Each row is a point on a landscape with many peaks, with its height.
From any point a climber steps to the highest of the 2 points nearest to it. It stops when none of these is higher. Distance is the straight distance between rows; heights are no part of it.
J_556 height 237: [-14  40 -26   1 -24   4  -1   2  -3  10 -25  21 -12 -18  -9 -21  -7 -37
  11  -2 -20  -2 -41  22  -2 -11  -9 -66 -27 -31  -9  46  -1 -44   7  -5
 -10 -42  14 -15   7  15 -50 -13   1  33 -14   5  30  37 -21  24]
J_467 height 423: [  8 -23 -30   8 -47  15 -51 -18  21 -25  18 -29  -2  -9  13  -5  -9 -50
   3  52  -5 -28  -3  14 -25 -35 -22  -9 -51 -26   9 -12   9  38 -42 -13
   1 -19  28 -23  -5  21   7   0  -4   7 -23   9  26  42 -22  19]
J_320 height 70: [-14  31 -34  11   0 -40 -15 -23 -28 -16 -14  22  19   3  -3 -17  31 -55
 -21   4  -9   8 -29  -1  20 -23 -57 -16 -24 -22 -26 -20  57  18 -26 -12
  -7  17 -23   3 -27 -25   4  29   5 -10  -3  18 -23 -28 -14  21]
J_152 height 411: [ -4   5   8  20  -8  12 -48 -19  -8 -29 -13   3 -25  17  36 -32  20 -46
  11  38 -26 -21 -30  17  -5 -21 -34 -16 -37  -6 -11 -29  10  27 -44   6
  39 -34   9 -14 -16   2 -35   8   1  14 -23  21  31  28 -29  -2]
J_682 height 119: [ 15 -11 -20 -14   1  -8 -35 -17   4 -24  -2  -5  41  26  17  -2  35 -40
  -8  39   0   1   9  -9  -6 -27 -33   6 -23   5 -12 -38  33  49 -47   1
   6   6  -3  -7 -25 -20  10  40   5 -18   1  19   1 -22 -12 -16]
J_441 height 236: [ 10  -6  -8  -4 -36 -25  -2  -8   9  16  30 -12  26   0 -13   5   4  -6
  -8  15   8   6   3 -13  -1 -31 -23  17  -5   7  -6 -36  29   3 -12  -2
 -20  29 -12  -4  10 -10  45   3  29 -16   6  -9 -11 -14  21  11]
J_140 height 305: [ 10 -57  21 -23  23  21 -42   9  -2 -18 -14 -12  24  11  -1  -3  33  12
 -42  33  11   2  34 -31 -17   4 -22  10   4   9  19 -37   1  85 -12  17
  34  23   6  19 -24 -54  26  -5  -2 -10   2  28  11 -44  -5 -31]
J_447 height 349: [-22  12 -56 -13  31  18  27 -12   6 -25 -18  44   0  10  12 -28  30   4
  24  -7   8  24 -39  47 -23  -5  22 -44 -29 -47 -16  29   7  32  27 -31
   9 -50  10  -3 -34  -6 -92  14 -17  20  49  40  -3  10  -2  11]
J_52 height 155: [ 26 -33 -31  -8  -6  24 -33 -11  16 -33  -2 -23  37  12   0 -12  19 -38
 -13  41   4  -2  21  -2 -22 -24 -16  -6 -31 -13  23 -13  28  86 -50 -11
  12   5  13 -11 -24 -26  20   5 -16   2   3  27   6  -9 -29  -9]
J_431 height 341: [-15   3 -10   9  35  11 -30 -22 -25 -49 -18  40 -19  32  45 -34  36 -39
   7  38  -4 -11 -53  15   1  -1 -17 -23 -37 -14 -22 -42  15  59 -41   0
  38 -34   5  -3 -48  -8 -58  28 -14  13 -13  46  11   8 -30 -18]
J_322 height 513: [ 16 -32 -43 -18 -10  -7  32  -3  25  -7  22 -31  36 -10 -21 -15  19   8
 -36   5   6  11  44 -23 -12 -37 -27  43   0   8  26 -32  16  64   2 -12
 -27  26 -37  -4 -12 -29  23 -20  17  -8  27  15 -37 -53   9  -9]
J_50 height 358: [  9  14 -15 -25 -32  18  29   6  29  18   4   1   5  -8  -5  23 -13  14
  23   7  11  20  10   8   1  -5  20 -21  -2  21   4  21  -3 -53  11   9
 -15 -25   5 -17  20  31  -8  -6  15   6  23 -19  18  17   4  -2]
J_982 height 295: [-34   4   1  11  46  17 -36 -10 -40 -38 -32  37 -34  17  25 -50  33 -33
  17  29  -5 -18 -67  20  -4   1 -10 -45 -43 -38 -25  -1  23  45 -23  -9
  44 -41  12  12 -42 -17 -74  -6 -12  32  -8  34   6   8 -33   7]
J_535 height 479: [ -2  34  30  -7  11  -4  15   2  -8  39 -36 -13 -17 -21 -35  23 -23  -6
  22 -20   4   2 -24  28  35  32  44 -37  15  33  21  57 -32 -76   5  19
 -38   1  24  14  45  30  -9  13   6 -11 -13 -40  21   4  -3   1]
J_853 height 355: [ 13  -1  13  20  -1 -16  39  -3   8   4  27 -23 -13  15  18  13 -21  48
  -4 -12 -14 -19  31 -29  21   8 -22  78  45  28  -9 -44 -34 -32  14   1
   0  35 -19   6   4 -17  44   8  23 -14  10 -21 -33  -4  18  -1]
J_438 height 356: [ -2 -27 -30  11 -63   8 -40   8  20   3  51 -19  -4 -24  -8  16 -25 -45
  -8  40  11 -23 -22   6 -40 -28  -3 -13 -56 -19   2 -11  14  28 -30 -16
 -25  12  14 -31   9  21  29 -22  -1  10 -21  -3  17  28   0  24]
J_964 height 414: [  7  36   4 -23  -9   5  24   0  17  33 -32  -3 -11 -10 -11  16  -3   0
  35  -6 -17  11 -16  31  18   6  26 -40   4  26  12  45 -23 -66   6  22
 -28 -23  22  -3  31  32 -32  16   9  -1   3 -33  20  16  -4  11]
J_333 height 557: [ 12  -6 -19 -21 -15  46 -40  13  23 -28 -10  -4 -33  -8  19  -8  -7 -17
  45  36 -13 -36  12  21 -39 -10  -2 -53 -20 -38  11  17 -10  23 -12  10
  18 -74  51  -4   1   1 -39 -27 -13  24  -8  25  36  47 -22   8]
J_51 height 289: [  9  -6   3   9 -58   1  -8   1  20  19  50 -16   6 -13  -5  30 -24 -32
   3  27   6  -4 -13  -2 -16 -22 -10  10 -35   7   4 -22  24  -5 -26   3
 -33  28  -3 -20  20  14  47  -1  18  -6 -16 -32   4  21   9  13]
J_89 height 424: [ 18 -26   0 -12  33   9   7  34  -7 -18  -5 -14  -2  -7  -7  42 -33  51
  -6  -9  54  25  34 -10  -9  29  48   8  69  42  -7  22 -32 -52  38  27
  -1  19  22  32  15  15  45  11  21 -17  -1 -26 -23 -37  49   0]
J_231 height 483: [ 28  27   6   2 -14   1  48 -31  27  19 -18   0 -11  25  44   0   3   9
  42  -6 -47   1  18  25  40  -6  -8  43  -3  35  12 -29 -12 -21  -3  17
 -27 -26 -14  -4  25  25 -45  15  18 -19  14 -35   4  26  -3   2]
J_931 height 819: [-33 -27  -9  -6  51  11   1   8 -23   5 -35  33  18  16 -18 -13  57  45
 -19 -17  15  38  -9  10   2   4   6  -5  34  -8  -1   5   2  13  50   0
  17 -12 -20   2 -23 -12 -17  -7  11 -16  15  13 -33 -48  36   8]
J_212 height 111: [ -9  27  49  18 -18 -22  17  -7 -13  45  -7  -2 -24 -29 -31  22 -41 -48
  31 -16 -39 -34 -46  10  19  29   5 -26 -31   4  23  46 -16 -49 -14  -6
 -37   8   1 -18  36  46   1 -22  -9   8 -45 -30  31  37 -10  -2]
J_822 height 652: [  8  19  35  15 -31   3  31  -4   9  26  46 -20 -16  11   0  39 -53  14
  10   1   1  -1   8 -28  20  13   5  42   6  32   0   1  -6 -51  -3 -11
 -17  23   0 -18  27  11  38   4   9  -3   7 -34 -12  36   4   6]
J_177 height 638: [ 10  -6   6   4 -51  44  -7  21  16   4  43 -19 -13 -16  -9   9 -28  23
   3  18  26 -17  25 -20 -23  -7  13  -7 -12  -4  15   3   9  24 -29 -16
  15 -23   1 -16 -14   1  28 -31  -6  16  13   7   8  21 -15 -12]
J_466 height 831: [-22  34  29  29 -38 -18  21  18 -18  30  30  13 -13 -16 -26  10 -26  15
 -20 -43   9  10 -13 -40  31  16  -1   3   7  -9  -6  15   5 -43  10 -17
   4  21 -11  -9   6   8  22 -22  -9  19  -8  -7  -6  22  -4  -2]
J_578 height 624: [-12 -40  -2 -39  55  -8 -36  21 -13 -11 -31  13  39  26 -30  14  49  -2
 -37  24  20  26   0 -17 -10   6 -11  -5  18  -2 -11   3  25  34   4   5
  27  29   8  14 -28 -37  29  24   9  -9   0  16  -7 -75  20   0]
J_694 height 190: [ 14 -32 -38  -5  21  36  -4 -17   6 -41 -18   1  35  24  10 -17  37 -23
 -12  26   4  -3   8  11 -12 -13   6  -6 -25 -30  26 -15  15 106 -37  -9
  14 -18  -8   3 -39 -25 -24   8 -23  14  22  40 -12 -21 -26  -9]
J_889 height 567: [ 19  -6 -43 -17 -42   0  49 -16  31   0  45 -29  22 -27   4  -4  -7  11
 -22  -6  19   9  54 -24  -5 -47 -29  58  -8   6  24 -37  20  32  -5  -7
 -39  11 -25  -8  -3  -9  19 -21  14 -12  31   9 -31 -30   1  -5]
J_225 height 187: [  4 -36  19 -50  23  24 -68  19   3 -28 -14 -17  28   5   2  28  10 -22
  -1  42  15  14  10  -8 -45 -12  -6 -26  -8  13  12   7  29  43 -32   2
  30  -1  43   9 -16 -12  21   8 -21 -19  -1   3  37 -14 -19 -16]
J_825 height 412: [-16  19 -20 -10  39  -9  34 -10   2  -7 -39  27   6  35  29   0  45  13
  26  -5 -27  25  -4  31  13  -2  10  -6  -5   5 -27 -27   2  17   4   8
 -14 -39 -19   0 -22  27 -63  61 -13 -34  31   5 -13  -8  17   2]
J_479 height 377: [-11  19 -38   3  19   7  12 -18   5 -23 -25  39   2  19  24 -21  38 -13
  29   7  -6  16 -30  38  -2 -12  -1 -23 -28 -24 -18  -9  14  22   6  -9
   7 -47 -12  -3 -38   0 -72  35  -9  -1  24  27  -7   7  -2  14]
J_692 height 69: [ -2  19  79  38  -3 -11   6  -2 -11  45  21  -5 -37 -10 -33  23 -73 -28
  40 -27 -33 -51 -24   7  27  53  19  10 -14  13  19  54 -29 -41 -13  -2
  -6  36   0  -8  32  37  13 -12 -31  12 -50 -30  26  32 -24   0]
J_689 height 493: [ 11 -10 -11   9 -41  38 -40  -5  15 -23   0 -12 -26 -15  26 -22  -1 -16
  26  38 -10 -37   5  13 -20 -16 -15 -19 -37 -25   7  -9  -4  33 -32  -1
  21 -53  21 -18  -5   6 -25 -21  -4  23 -14  15  28  48 -22   7]
J_6 height 285: [  2   8  24  22 -33  27  19  -9  13  -5  40 -19 -18  -4  14   2   4  50
  -1  -4  -6 -26  45 -27   8  -8 -16  60  -3  13   9 -42   0  28  -3  -6
  10 -17 -31 -10 -17 -11   8 -10   7  -4  16  15 -16  21 -10 -15]
J_307 height 203: [  6 -34 -13 -25 -23 -20  16  17   6  11  40 -27  33   8 -35  37 -29  18
 -14  12  37  15  22 -15 -26 -16   8  16  20  31  -4 -22   9  -6   3  -5
 -27  36  -7   4  23  -7  69   4  28 -11  11 -25 -20 -31  40  -7]
J_343 height 253: [ 15 -35  33 -38  29  18 -54   1  -7 -29 -22  -4  13  31  18  24  34   0
  -4  27  10  14  29 -11 -25  -9  -7  10  12  15   4 -26   4  51 -16  26
  31  -2   9  16 -18 -25  10  13  -7 -32   2  15  19 -29  -5 -34]
J_303 height 307: [ 33 -23  32  -5  77 -13 -46  13  -5 -27 -43  18  -9  -2  27  -5  15  23
 -13 -12   6   6  21   0   7  25  31  23  67  26  -5  -5 -34 -33  24  48
  29  28   1  57  -2  11  11   9   7 -36 -23 -12   2 -37  24   3]
J_977 height 662: [  6  -4   9 -44 -10  48 -53  37  35 -13   2  -9 -29 -22  10  26 -27 -12
  36  40  -1 -26   7  18 -60  -3  10 -69  -9 -15   4  35 -11  -7 -12  10
   8 -60  53  -2  12  14 -10 -35 -11  20 -12   9  47  39 -13   6]
J_565 height 306: [ 18   6 -35 -31 -21   0  11  -7  34   9  -5 -12  37   2 -10  40  -3 -25
  24  19  13  21   9  24 -19 -25  22 -31 -13  11  -4  18  13 -28   2   7
 -20 -10   7 -11  21  29  18  43  13 -11  16 -20   8   3  11  15]
J_898 height 192: [ -5   4  36  44  11 -56 -27 -16 -34  19 -18  14  -2 -11 -11 -42  14 -22
 -23 -39 -36 -19  -7 -29  24  20 -43   9  16 -10 -16 -47   8   0  -5  15
  29  44 -26  17  10 -33  37  -3   8  -7 -32   3  -2 -12   2 -15]
J_153 height 153: [-11  16  14   4 -27 -17  -1   1   6  24 -12   1 -25 -16 -11  25 -28 -71
   4   9 -45 -32 -62  27  -9   3  -2 -48 -48 -20  -4  32 -11 -41  -7  -3
 -41  -5  12 -23  35  46  -2 -24 -11  15 -49 -18  34  47  -2  30]
J_18 height 398: [ 11 -26  -2   6  21 -31  13   7  -5   1  -2 -14   6   7   0   4   5  40
 -16 -11  11  -5  21 -23   6  11  -9  39  55  23 -12 -40 -28 -32  25  12
   0  38 -12  11   1 -24  61   9  29 -17  -1 -23 -30 -38  33   2]
J_418 height 529: [ -3 -33 -13 -41  25 -28 -27  17   2  -4  -5 -17  50  24 -33  23  26  -8
 -18  23  27  29   5 -11 -16 -13  -6  -9   8  17 -15   0  36  19 -15   1
   7  27   8   3  -5 -21  52  34  14 -22   7  -4  -4 -47  26   5]
J_414 height 166: [ 21  20 -67  -3 -35  10  19 -21  29 -25  -3   7   2  -5   8 -27   5 -39
  10  -7  22  24  -1  35 -17 -38  -7  -5 -33 -42   1  15  13   8  21 -18
 -16 -29  24 -18 -19  12 -48   9   0  12  29  27  15  13 -22  14]
J_761 height 527: [ -1  15  -7 -21 -59  64   5  37  24   0  50 -21 -27 -14  -2  15 -47  27
   6  12  27 -25  43 -11 -38   2  32 -30  -8 -18  17  38 -17   0 -18 -20
   7 -44  10 -22  -5  15  12 -47 -29  36  28  24  26  48 -26 -12]
J_494 height 264: [-15  39 -18  13 -25  25  15   3   2   4  -7  29 -36 -19  19 -46   1   4
  19 -13 -21  -6 -40  20   8 -12  -1 -44 -22 -38  -7  32  -8 -28  21  -6
  -2 -62  14 -13  -5  -3 -85 -37  -1  36   0   3  30  47 -19  12]
J_5 height 176: [-11 -11  42  37  -3 -50 -28  13 -33  22   9  13  -4 -29 -27  -4  -2  -6
 -26 -32   3 -12 -16 -44  -5  27 -20 -12   6  -7 -19 -34  18 -11 -10   6
  26  66  -5  14  20 -26  60  -6  -3   7 -37   1  -5  -1  18   0]
J_109 height 559: [  1   8   0 -11 -22  13  64   5   8   9  33 -25   2  11  -5  45 -43  41
   5  -7  21  21  31 -25  19   8  24  37  29  48  -6  14 -15 -68  14 -10
 -21   9  -7  -6  27  20  22   7  13  -6  18 -27 -15  11  19  -9]
J_720 height 254: [  0   4   0  27 -25   4  11 -27   2  -3  28   6  -6 -14  17 -29  34  25
 -10 -10  -6  -4  14 -12  18 -22 -41  52  -5  -1   3 -58  10  45  -7   1
 -10  -8 -41  -6 -19 -26 -17 -20  20 -12  18  15 -20  -4  -4  -6]
J_90 height 664: [-26   3 -66 -32  26  11  66  -4   9  -2  15  23  33  -8   4 -11  28  52
 -32 -32  20  41  19  24   3 -39  -4  56  21   5  -4 -10  11  -8  58 -12
 -30 -11 -32 -25  12  20 -35 -30   4 -21  27  13 -33 -22  17 -15]
J_549 height 535: [ 15 -26   9 -13 -25  29   1  22  18   2  26 -24  10 -10 -11  24 -17  40
   0  17  26 -10  47 -23 -23  -7  12   7  15  10  19 -10  12  24 -15  -1
  15  -8  -1  -1  -7 -17  45 -16   3  -6  13   8  -6 -17   3 -21]
J_242 height 256: [  4  -9  14 -10  90 -43 -34   5 -32 -17 -69   1   7  24   5 -11  43   2
 -25 -25  -3  16  -5  -5  10  33  15   1  54   8 -23 -10 -21 -23  18  31
  12  37  -1  42  -4  -2  18  44   4 -39 -26  -8  -8 -61  20   4]
J_660 height 530: [  5  -6  -1 -41 -42  55 -24  50  30  -2  45 -12 -31 -28  -5  33 -61   1
  23  32  17 -30  32   8 -62   6  29 -58  -8 -18  14  34 -19  -6 -22  -7
  -3 -46  34 -13  19  27  15 -49 -15  29  11  10  31  42 -17 -16]
J_584 height 744: [-45  -8 -32 -21  50   9  34  -9 -15  -3 -17  35  37  25   5 -15  57  52
 -10 -20   9  40 -11  28  -7 -15   6   3  21  -5  -5  -8   5  36  45 -10
  -5 -33 -21 -15 -14  10 -56  -2 -10 -28  34  16 -36 -22  34  10]
J_685 height 308: [ -13    4  -40    2  -16   44   25  -16   -2  -23   31   40  -25  -28
   26  -74   12   17    2   -6   20   -6  -25   26  -20  -12   16  -25
  -29  -63  -12   42  -19   19   16  -38    4  -58   16   -2  -20   -8
 -103  -65  -15   51   34   27   15   43  -14  -13]
J_383 height 701: [-38  16 -70 -29  44   2  61 -12   3  -3 -22  40  35   5   2 -12  41  40
 -26 -37   9  59 -10  48   0 -36  10  15   9  -4 -22  18   8   0  50 -12
 -18 -28 -19 -23   8  26 -71   1 -10 -22  37  13 -29  -9  22   4]
J_266 height 249: [ 17 -29 -25 -38 -26  -1   5  16  21  11  30 -16  38   2 -25  57 -33 -19
   7  29  39  26  10  16 -40 -27  28 -15  -3  22   5   2  19   0 -12   3
 -30  16   1  -4  32  13  58   9  11  -9  20 -24   3  -3  24  -6]
J_640 height 543: [ 17  47  34  15 -14 -14  31 -29   6  39 -20   7 -21   3  17 -17 -19 -22
  44 -17 -63 -14 -15  23  63  10 -15  29 -15  21  31   4 -17 -31 -13   6
 -25 -14 -11 -19  23  17 -50  -3   9  -9 -14 -31  15  29 -28   3]
J_648 height 288: [-25   9  -2   5  -7  52 -11  15  -6 -17  12  27 -48 -19  19 -59  15  21
  28   6   5 -25 -36  10 -19   2   8 -51 -21 -56 -14  35 -13   5  11 -10
  23 -79  19  -2 -20 -17 -92 -61  -5  54  17  20  18  43 -12   0]
J_557 height 366: [ 14 -51  24  -6 -15   5 -42  10   5  -9  20 -30  18 -17  -8  -2   2  23
 -43  33   5 -12  41 -42 -31   1 -26  12  -4  21  21 -44   6  81 -37   9
  28  42   4   7  -6 -55  50  -8   6  -2  -6  14   9 -28  -8 -28]
J_666 height 464: [ 12  23  40  27 -28 -14   0 -19  -2  31  -2  -1 -15   4   5  -1 -16 -37
  16   8 -51 -19 -22   8  28  -4 -27  14 -24   9  13  -9   7 -23 -29   9
  -9   3 -15 -20  24  20  -3  -2  19 -10 -30 -33  15  32 -17  11]
J_352 height 217: [ 17   9  23  12  68 -53 -20 -19 -28   8 -60 -18   9  25  17 -26  19 -13
 -15 -40 -26 -11  -3  10  35  33  18  14  52  14 -13 -21 -36 -28   6  36
  -2  44 -15  42  14  -1  22  35   5 -36 -31 -26   9 -52  12 -16]
J_34 height 626: [  0   8 -55 -24 -24  -4  60 -11  22   4  23   0  21 -14  10  -1   9  25
 -21 -23  20  27  26   0  12 -45 -18  60   6   4   3 -13  22 -13  28  -2
 -33  -2 -20 -21   6  14 -14 -20  11 -10  29   7 -22 -19   8  -7]
J_393 height 94: [ -5   0 -34   4  17 -13 -19 -27 -14 -39   4  17  23  22  15 -27  48 -37
 -24  30  -2   3 -16  -4  15 -20 -47  13 -21 -10 -17 -44  36  71 -39 -11
   5   5 -20  -5 -44 -31 -16  39   3  -2   7  40 -21 -40 -13  -4]
J_92 height 490: [ 16 -17   7  -9   2  16  28   9   5  -2   3 -22 -10   5  -3  43 -33  46
  14   3  31  18  41  -7   1   7  32  15  46  41   1   6 -15 -48  26   8
  -4  -1   7  20  22  15  34  11  17 -16  13 -36 -12  -9  29 -12]
J_416 height 519: [ 18   3  55  19 -18   1   9 -21   3  34  27 -17 -25  10   6  21 -57 -21
  24  16 -43 -25  -8  -3  10  15   0  36  -6  43  10  -5  -5 -31 -30  14
 -20  32  -9 -18  34  20  34  14  21 -13 -24 -53  16  37  -5   0]
J_863 height 558: [-10  25  36  36  14 -48  35   3 -30  30 -10 -24   8 -16  -2  10 -58   3
   5 -67  15 -12   3 -22  60  71  34  21  27  20  13  61 -42 -67  28 -12
 -25  46   1  23  36  28  19  -7 -25  12 -24 -12 -15  -1   5 -20]
J_168 height 700: [-12  14  27  26  -9 -26   3   8 -25  27 -10  14  -2 -14 -32   3 -11  -7
  -5 -30  -3  12 -18 -23  27  11   6 -28   4  -4   1  13  12 -45   6  -1
  -4  16  -5   8  16   9  26 -15  10   6 -25 -22  11   2   4  -2]
J_127 height 578: [  7  12  44  22  21 -26  -3   5 -23  31 -32  -3 -10 -20 -21   7 -27 -11
  12 -33  -1   0 -13  -4  29  34  34 -24  25  17  12  30 -14 -54   5  11
 -10  23  15  29  32  17  16  11   2 -12 -38 -35  15  -2   8  -2]
J_585 height 207: [ -7  49 -57 -21  -4   0  13   1  12   3 -38  29   3  -5 -13 -14   8 -22
  10  -9 -13  22 -37  40 -14  -8  10 -64 -17 -32 -22  54   0 -44  24  -9
  -5 -36  20  -6 -18  16 -66  20 -11  36  16  14  19  16 -17  22]
J_314 height 250: [-19 -17   6 -13  36  47 -35   2  -7 -30 -26  17 -10  17  10 -34  35 -11
  11  33  21   0 -26  12 -19  -1   5 -36 -30 -36   1  16  24  71 -18 -11
  37 -39  14  13 -42 -26 -46 -20 -13  29  14  30  15 -10 -19   3]
J_935 height 183: [ -4   8   3  33  44 -55  18 -11 -32  13 -57  -3   6  10   2 -25  23  28
 -21 -59 -30   1  -4   4  47  25   6  24  46   3  -3 -17 -32 -39  43  10
 -18  18 -26  28  10  -1   4   2  10 -27 -18 -30 -19 -42  16  -7]
J_406 height 723: [-23 -51  -1 -26  81   2 -36  19 -25 -12 -46  37  21  20 -20  -2  69  32
 -36  -1  20  30  -5  -6  -3  22   1   2  45 -11  -7   1  -4  22  46  14
  31  19  -3  15 -28 -29  15   3   1 -12   0  16 -27 -73  37   6]
J_645 height 677: [-26  31  44  45 -16 -44  28  20 -32  31  17   4  -3  -6 -19  21 -44   9
 -17 -65  15   9  -7 -37  35  51  24  -6  18   5  -5  41 -23 -62  21  -7
  -6  52  -7  16  21  22  36 -16 -33  37 -24  -1 -19  23  -1 -10]
J_957 height 441: [ -9  38 -11  -7  16 -14  52 -24  16  14 -38  18  -3  26  38 -10  34  18
  28 -17 -38  32  -6  38  38 -16   4  19  -2  18  -5 -20  -7 -12  24   8
 -30 -30 -21   0   8  23 -69  36  -4 -32  23 -18  -7  14  11   8]
J_524 height 364: [ 19 -21   1 -15  56  -3 -13  21 -10 -24 -48 -19   0   4   2  11   5  47
   0 -10  23  23  22   4  -3  23  40  12  69  35 -12  10 -31 -43  43  41
  -6  20   6  42   9  16  13  24  26 -38 -12 -42 -21 -45  39  11]
J_202 height 41: [-13  46 -13  20 -10 -30  -6 -17 -23   3 -34  20  10   0  -5  -7  14 -63
   3   0 -30   4 -39  14  17 -18 -32 -36 -31 -15  -9  11  37 -14 -17 -14
 -13  -3 -12   0  -9  11 -12  27  -2  -6 -24  -1   1   6 -19  27]
J_986 height 197: [  1  27 -10  -8  -9  -7 -18  -1  17   7 -24   2 -21   2   4  11 -11 -58
  23  24 -50 -28 -41  34 -17  -6 -10 -57 -35 -20  -5  36 -11 -45   0  -4
 -18 -38  39 -20  18  34 -29  29  -1  13 -35   8  32  46 -14  44]
J_179 height 125: [ -9 -26  21 -29  15   0 -64  24 -18 -11 -13  -8  12  -2 -11  14  20 -42
 -10  34  16  14 -26 -10 -31 -15 -14 -36 -21   6 -11   1  38  11 -29   0
  30  10  34  -2 -15  -8  27  14 -10 -10 -17   3  33 -11 -10  11]
J_780 height 164: [-21  14  -3  43  34 -43  31   4 -33  12 -36  15   4 -23  -3 -16   8  46
 -24 -73 -15  10  -2 -22  53  31   6  17  44   1  -3  18 -21 -52  58  -8
 -13  19 -22  19   4   1   5 -24  -6  -8 -23 -16 -30 -21  19 -19]
J_59 height 182: [ 18  27 -73 -27 -25  17   8  -3  33 -17  -4   7   7   2 -14 -12  -1 -35
  30  -4  -2  17  -3  44 -31 -15   8 -46 -27 -45  -6  32  -5 -15  28 -18
 -14 -45  39 -26 -10  18 -56  27   3  29  28  32  23  22 -15   9]
J_671 height 28: [  7  26  67  48  -6 -26  15 -11 -13  36  34 -16 -27   8  -6   8 -65  -3
  17 -32 -27 -25   2 -15  41  48  16  43  12  19   4  31 -25 -37   0   3
  12  56 -14  -2  24   5  27   1 -30  10 -24 -13 -11  37 -20  15]
J_10 height 226: [ -4  11  29  48 -12 -32 -11 -23 -24  12  11  14 -24  -1   5 -44  27   3
 -26 -19 -34 -13  -1 -26  34   2 -54  46  12 -12 -10 -75   1  18  -6  18
  17  18 -44  -1  -9 -35  -3  -8  19  -6  -4   9  -7  -6  -4 -13]
J_531 height 216: [ -2 -44 -27  -6  44  57  -1  -1  -4 -31 -21  15  24  21  -1 -17  41 -13
 -21  23  17   0 -11   6 -16  -2  27 -22 -25 -43  29  19  17 112  -8 -20
  33 -31   1  16 -39 -29 -41 -18 -25  32  39  32 -10 -25 -12  -6]
J_830 height 442: [  5 -17  27   2 -27  16   8  23  17   5  50 -34  -4   3  -5  50 -43  54
  -8  17  35 -13  53 -33 -29  10  20  33  31  28   6  -5  -6  11   1 -10
  17  27   3  10   3 -23  75   6 -15   4  10  12 -27   0   9 -16]
J_77 height 337: [  6 -27  51   7  -2   4 -21  34   3   6  41  -5 -21 -13   2  48 -50  20
  -2   8  35  -8  14 -22 -31  22  28  10  29  38 -13  -8  -4 -15  -9   8
  15  40  21  20  18  -8  77  14  -1   1 -13 -19  -3  13  25  -5]
J_539 height 326: [ -5  -7 -51  -1   1  30  23 -24  -4 -33   4  42  -4  -2  16 -62  24  -3
  -1   6  26  11 -31  39 -22 -18  17 -29 -34 -62  -2  38  -1  43  19 -43
   9 -44  12   5 -28 -10 -90 -34 -14  42  53  35   0  13 -11  -3]
J_161 height 449: [  7 -34 -21 -31  29 -31  -1   5   3 -12 -16 -27  41  29 -16  10  37  24
 -21  15  14  18  25  -8  -7 -11 -12  27  45  21 -12 -34 -10   7  18  14
  -4  30 -11  12  -4 -25  53  24  35 -25   2 -18 -23 -61  35  -2]
J_679 height 1: [ -9  44  54  49 -39 -31  14 -15  -4  31  66 -29 -30   7  -5   7 -42   9
  -4 -30 -29 -21   4 -37  40  30 -26  64  -3   2   3  -4  -6 -22   7   1
  15  59 -25 -17  14  -7  29  -7 -15  10  -6  -9 -27  53 -23  22]
J_760 height 475: [  1  30  49  36  24 -21  16   0 -21  28 -14   0 -20 -20   2  -8 -59  13
  34 -66  -9 -32   9  -9  75  61  42  23  27   7  21  72 -46 -61  24   6
   8  24   0  21  19  17 -11  -8 -36   6 -22  -7   2  -5 -15  -7]
J_509 height 251: [ -3 -26  59  23  -2 -23 -44  33 -15  14  44  16 -25 -27 -12  34 -29   0
 -19 -17  25 -15 -12 -35 -35  28  24  -6  10  17 -14 -15  12 -18 -14   9
  28  61  20  13  18 -12  75   0 -25   7 -38  -8   0  16  20   6]
J_425 height 320: [  0  21  21  23 -33  -6  26 -11   8   6  51 -28 -16   3  15   6 -15  42
  -8  -8  -9 -20  38 -36  22  -7 -39  83  11  16  -3 -51  -8  -9   2  -8
  -5  25 -31 -12  -5 -18  29   0  12 -10  20   1 -30  11  -1   1]
J_274 height 446: [ 17 -39 -10   8 -24  14   4   2  19 -13  41 -30  14 -16 -25  -8   5  37
 -44  13   2 -12  57 -44 -19  -8 -20  30  -4  10  31 -40   4  89 -19  -8
   4  25 -32  -3 -20 -47  34 -19   6   3  11  15 -28 -30 -13 -13]

Where does a climber stop that starts at each point below?
J_935 | J_822
J_986 | J_640
J_343 | J_931
J_10 | J_931
J_202 | J_640
J_59 | J_640
J_5 | J_177
J_266 | J_466
J_447 | J_640
J_531 | J_977
J_441 | J_977
